Each scene shows the same named points in several views. A view is turned or mirrored, and shifted as a whole, has a little noise and may leave points out.

Scene 1
View 1
K590: [ -6   9  -3  10 -24   0  -2  16  -8 -14 -12   8 -13   9  21  10 -20   3
   7 -13 -12]
K697: [ -7 -12   5   4  -6  -5  15  22   9  -4 -12   1 -24 -15  15  -4 -15   9
  -4  -9  -6]
K676: [  2   7  -2  17 -27   5   0  10 -12 -23  -8   7  -2  14  24  29 -11 -10
  16 -19 -17]
K249: [  7 -10   6   4  -8  -1  13   9  14 -10  -3   5  -3  -8  22  16  -1  -3
  -2 -13 -19]
K303: [  1   2   4  -6  -2  -7 -10   4  10  -1  -5  10  -2   1   4   4  -6  17
  -6  -9 -10]
K544: [-15   0  -2  17 -11 -15 -13  19 -26  -9 -22   1 -24   3   3 -11 -26  18
   7  -5  14]
K925: [  0 -10   4  15  -2 -10  -4   8 -12 -11 -12   1  -6  -2   4   9  -7   5
   4 -12   2]
K25: [ -5  -8  13   0  -1   2   8  18   7  -8  -9   1 -11  -6  -2  15  -9   6
   4 -23  -6]
K885: [ -7   2   9  -8  -5   0  -3  16   9  -5  -9   7 -11   1  -2   8 -14  16
   1 -19  -8]
K926: [ -4   3   2  -7  -7  -7  -4  11  11  -1  -8   9 -12  -1  11  -4 -14  18
  -6  -7 -10]
K46: [  5  -4   3   6 -10  -4   1   6   3 -10  -5   7   0   1  16  15  -4   1
   1 -12 -13]
K215: [-11   0   4   2  -5 -10  -9  15  -5  -4 -14   4 -17   0   1  -4 -19  20
   1  -9   2]
K168: [  3   3   6  -5  -4  -4 -13  -1   7  -5  -3   9   7   8   2  13  -2  13
  -2 -14 -13]
K848: [ -3   8   9  -4  -6   0 -16   5  -1  -8  -6   9   4  14  -8  20  -8  13
   7 -22  -9]
K104: [ -4  -6   6   0  -5  -5   4  15   7  -5  -9   4 -13  -6   8   2 -12  11
  -1 -11  -7]
K206: [ -7   0  11  -7   2  -5 -11   9   5  -4  -9   5  -5   2 -12   7  -8  20
   0 -18  -2]
K620: [ -1   8  -7  16 -18 -13 -22   1 -23 -14 -13   9  -3  14  16   2 -15   9
   5  -2  -1]
View 2
K303: [  5 -12  14 -11 -17 -18  -3  21  -1   2   3   1  -1   6  -3  -3  -6 -18
   2  13   2]
K676: [  7  16  18  28  11  16  -2  20   3  19  10   7 -13   2   3  -1  -7 -30
   8   6   7]
K104: [  2  -3  16 -10 -13 -13   5  13  -1  -2   6   4  -3  -3  -3  -3 -13 -14
   2  11  -4]
K885: [ 11  -4  21  -1 -21 -12  14  12   7   2   0   0  -9  -1   0  -7 -10 -18
   9  11  -4]
K620: [ -5   8   3  -3  18 -14 -15  19   2  20   9  -5  -3   3   0  -2  -5 -28
  11  17  21]
K168: [  9 -13  17  -1 -20 -14  -6  23   1   9   3   2  -4  13  -1  -1  -1 -23
   3  11   3]
K206: [  9  -8  16 -11 -24 -26   6  12   5   9   2  -3  -5   4   5  -2  -7 -14
  12   9   4]
K590: [  2  14  13   8  12   2   4  14   4   6   5   0 -10  -6  -4  -8 -13 -26
   9  14   4]
K925: [  0   6  13  -3  -5 -16  -5   9  -2  16  17   4  -3  -2  10   7 -10 -10
  10   3  11]
K926: [  1  -7  12 -15  -8 -16   4  17  -1  -4   1   0  -2  -3  -8  -8 -12 -17
   0  16  -3]
K46: [  5   0  17   7  -7   0  -5  19  -4   6  13  10  -4   3   0   4  -7 -18
   0   5   2]
K848: [ 14  -6  17   5 -18 -15   2  18   9  16  -1  -3  -9  12   5  -4   1 -25
  14  11   7]
K25: [ 10   2  22   1 -23 -10  12   6   1   5  10   6  -7  -6   9   3 -11  -9
   9   0  -3]
K697: [ -3   8  16 -13  -7 -10  10   3  -7  -9  13   8  -2 -18   0   1 -22  -3
   2   5  -8]
K249: [  4  -3  22   8 -14   7  -1  18 -11  -1  16  18  -3  -1  -3   6 -12 -12
  -6   1  -8]
View 3
K46: [  1  27  -8   4   5 -14  -5   3  12  -7   8   5 -11 -18   2   1  13 -10
  -9  -2   6]
K249: [  1  24  -9   8   4 -20 -12  11  14  -8  14   7 -11 -27  10   4  10  -9
 -15  -2  -2]
K848: [  2  21   6  -6  -4 -11   9  -1 -11  -7   1   6  -6  -9 -13  10  19 -17
  -2  -5  11]
K885: [ -4  15   4  -2   8  -5   3   4 -10   0   7   8  -9 -11   6  15  11 -24
  -7  -9  -2]
K544: [ -8  25 -13 -12  25  19   3 -18   8   3  -1   9 -21  11   9   4   8 -23
  11 -14  10]
K206: [  0  18   0   1   5  -3   6   2 -23  -5   6   8 -14  -4   0  11  13 -16
  -4 -10  -3]
K215: [ -6  19  -5  -3  18   9   4  -6  -8   3   1   8 -17   3   9   6   8 -21
   1 -14   3]
K697: [ -7  19 -13   3  21   2 -12   3   6   1  16  12 -17 -12  27  10   1 -20
  -9 -12 -12]
K676: [  2  32  -5 -12   1 -13  -5  -8  38  -6   4   7  -4 -21 -10   6  18 -20
  -1   6  19]
K303: [ -3  18   1  10   8  -8   4   9 -12  -1   0   0 -12  -9   4   1  12 -13
 -10 -10   5]
K620: [ -3  29  -9  -2  15   4   6 -12  14   0 -13  -2 -17   4  -6  -9  15 -11
   4  -8  27]
K925: [ -1  30 -17  -1  10   1  -4  -8   2 -10   9  10 -20  -3   4   2  13  -6
   3  -5   4]
K25: [ -1  21  -6  -5   4  -7  -5   0  -5  -8  20  15 -11 -14   8  19  11 -18
  -4  -5 -10]
K590: [ -4  24  -3  -9  13  -3  -2  -7  27   3   0   6  -8 -12   3   7  10 -27
  -2  -4  15]
K168: [  2  20   2   8   0 -15   6   8 -10  -6  -1   1 -10 -13  -5   2  17 -11
 -11  -5   9]
K926: [ -7  14   0   7  18  -3   1   8  -5   6   0   2 -13  -9  14   4   7 -21
 -12 -14   3]
K104: [ -5  17  -3   4  13  -5  -2   6  -2   2   6   6 -13 -11  12   7   7 -19
  -9 -10  -2]
View 4
K848: [-10 -11  -6   9  12  22  -9  -7  -3   0  15   7  12 -19   6 -10  -9   9
  -7  -4  12]
K46: [-15 -12 -12   1  14   5  -8 -11   6   2   0  -1   7  -9 -15 -10   4   4
  -1   8  16]
K885: [-10 -15  -9  -1   2  21  -9   1   2   3  10   2  -1  -6   4 -12   3  17
   3  -2   3]
K104: [-10 -11 -11  -8   2  14  -7   0   2  -1   3  -1   0  -1  -7 -13   6  15
   7   3   5]
K925: [-27  -9  -5  -1   9   4   3 -12  -5  -1   3   0   2  -8  -9 -17   5  -5
  -5  -3   1]
K676: [-18 -13 -17   8  25   8   7 -31  19   6  17   3   6 -17  -8 -10   2  -3
 -11  21  28]
K215: [-16  -9  -5 -13  -1  18   9  -2  -4  -8  12   1  -2  -2   4 -17   6   7
   3  -4  -3]
K168: [ -7  -8  -7   2  12  15 -15  -1  -5  -6   2   3  17 -14  -6  -8  -6  10
   0  -2  16]
K206: [-12 -12  -3   1   2  19 -11   2  -8  -1   7   4   5 -10   4 -13  -1  12
   0 -11  -2]
K249: [-15 -15 -15   1  13   0 -17  -9  12   9  -9  -4   2  -4 -22  -7   9   9
   3  12  15]
K620: [-18  -3  -7 -12  15  12  23 -15  -3 -20  14   3  15 -11  -5 -18  -1 -10
  -4   3  18]
K544: [-25  -7  -6 -17   1  14  28 -13  -2 -11  21   1  -7  -1   4 -23  10  -5
  -2   0  -5]
K303: [ -7  -9  -7  -7   6  16 -11   3  -5  -8   1   2  11  -7  -7 -10  -1  13
   6  -4  10]
K697: [-18 -14 -12 -14  -3   6  -3  -3   8   4  -2  -6 -14  10 -11 -15  18  13
   9   6  -5]
K590: [-14 -12 -15  -8  13  14  14 -19  16  -2  18   0   0  -6  -2 -14   7   5
   0  16  18]
K25: [-19 -17 -10   7   4  12 -14  -7   4  13   5  -1  -7  -6  -4 -12   7  12
  -2   0  -3]
View 5
K925: [ -9   6  -4   1  -5   6  -9   5   2   1   6  -1 -10   3   8 -12  20  12
 -11  -4   8]
K697: [-27  -2  -3   2 -12  15   3   4   0  -8  16  -5   1  -5  10   3  -3  -1
 -23  -6   1]
K544: [-10 -13  -2   7   6 -12   0  -4   6   7  15   1  -5  -1  10 -10  25  -2
 -24  13   5]
K848: [ -8  16   5  -4   3   4 -14   1   9  16   5   0   2  -1 -10 -19   5  11
  16   1  10]
K104: [-18   4   6  -3 -10  10  -5   0   4   0  13  -7   2  -8  -1  -4  -1   2
  -4  -4   2]
K249: [-18  12  -3  -4 -19  30  -7   8   0   0   2 -10   3  -7  16   0   2   9
   6 -18   1]
K620: [  8  -3   8  -2  -4  -7 -10  -3   8  13  11  -9  -5  -3  13 -12  37   4
   2   9   1]
K303: [ -8  10  13  -7 -14   6  -9   1   7   0  13  -8  -2  -6 -10  -8   1   6
   5  -3   1]
K168: [ -6  16  11  -8 -12   9 -14   3   8   5   8  -7  -2  -5  -9 -12   4  11
  16  -6   4]
K25: [-25  12  -8   1   0  17  -6   5   1   2   6   3   1  -1  -1 -10  -5   8
  -6  -8  10]
K885: [-20   8   4  -1  -2   7  -5   0   7   6  11  -1   5  -5  -9  -9  -7   2
  -1   0   5]
K215: [-13  -3   5   1  -2  -5  -2  -3   6   2  17  -1  -5  -3  -5  -9   7   0
 -15   8   5]
K590: [-13  -4  -2   3   1   8  -4  -3   6  18   6  -8  13 -10  20  -5  18  -4
   3   4  -1]
K926: [-15   1  13  -4 -14   5  -3  -2   6  -2  16 -10   2  -9  -4  -2  -2  -1
  -3   1  -1]
View 6
K676: [ 18   2 -24  -3 -32  -3   7   3   1  -7  14  11  -1 -10 -14  -6 -12  -7
  -9   6  17]
K25: [  1  20 -17  -4  -4  -1   2   9   3   8  12  -1  -2 -14 -16  12   5   4
  -7 -17 -14]
K215: [ 12  11  -8   4  -1  -4  -6  13  -8 -15   1   2  11  -8  -4   9  14   7
 -19 -13 -23]
K206: [ 12  13  -5   0   5  -4  -4  10  -6   3   6  -8  -1 -19  -2  14   5  -4
 -20 -18 -23]
K303: [ 13  11  -5  -4  -1 -13  -6   5 -10  -6   7  -5   3 -11  -2  14  10  -9
 -23 -18 -15]
K104: [  7  15 -13  -5  -4 -12  -4   3  -6  -9   9   2   6  -6  -9  15  14  -3
 -16 -20 -11]
K544: [ 14   4 -14  12  -9   3  -7  19  -7 -27  -8  11  15  -6  -5  -4  12  16
 -15   0 -20]
K885: [ 10  19  -6  -1  -4  -9   1   7  -2  -2  10  -2   3  -9 -11  17   5  -3
 -20 -18 -17]
K590: [ 16   8 -16   1 -25  -8   4   6  -2 -19   9  12   9  -2 -13   2   0  -1
 -15  -1   3]
K925: [  7   4 -24  -2  -3   3  -7  10  -8  -5   3   3  -1 -17  -2  -2  11   3
  -7  -5  -9]
K46: [  8   8 -23 -11 -12  -8  -2  -1  -4  -2  12   3  -4 -11  -7   7   8  -9
 -10 -11   4]
K249: [  1  15 -29 -18 -11 -11  -1  -7  -1   2  20   4  -6  -8 -13  12  14  -8
  -3 -18   9]
K848: [ 20   6  -4  -1  -8  -6   2   9  -5   5  10  -8  -4 -21  -2   9 -10 -12
 -23  -8  -9]
K926: [ 11  14  -8  -6  -3 -17  -5   3 -10 -14   9   1   9  -4  -6  17  16  -6
 -22 -22 -13]
K620: [ 24  -8 -14   2 -15  -4  -9  10 -17 -24  -3   6   6 -12   7  -7   6  -6
 -19   6  -1]
K168: [ 15   6  -8 -10  -5 -11  -4   1 -11   3  12  -7  -6 -18   2  13   3 -18
 -21 -15  -4]

Which points are out of place in each view (at most two, in the order of its rows)? Write none if all are in place.
view 1 => K544, K104
view 2 => K885
view 3 => none
view 4 => none
view 5 => none
view 6 => K303
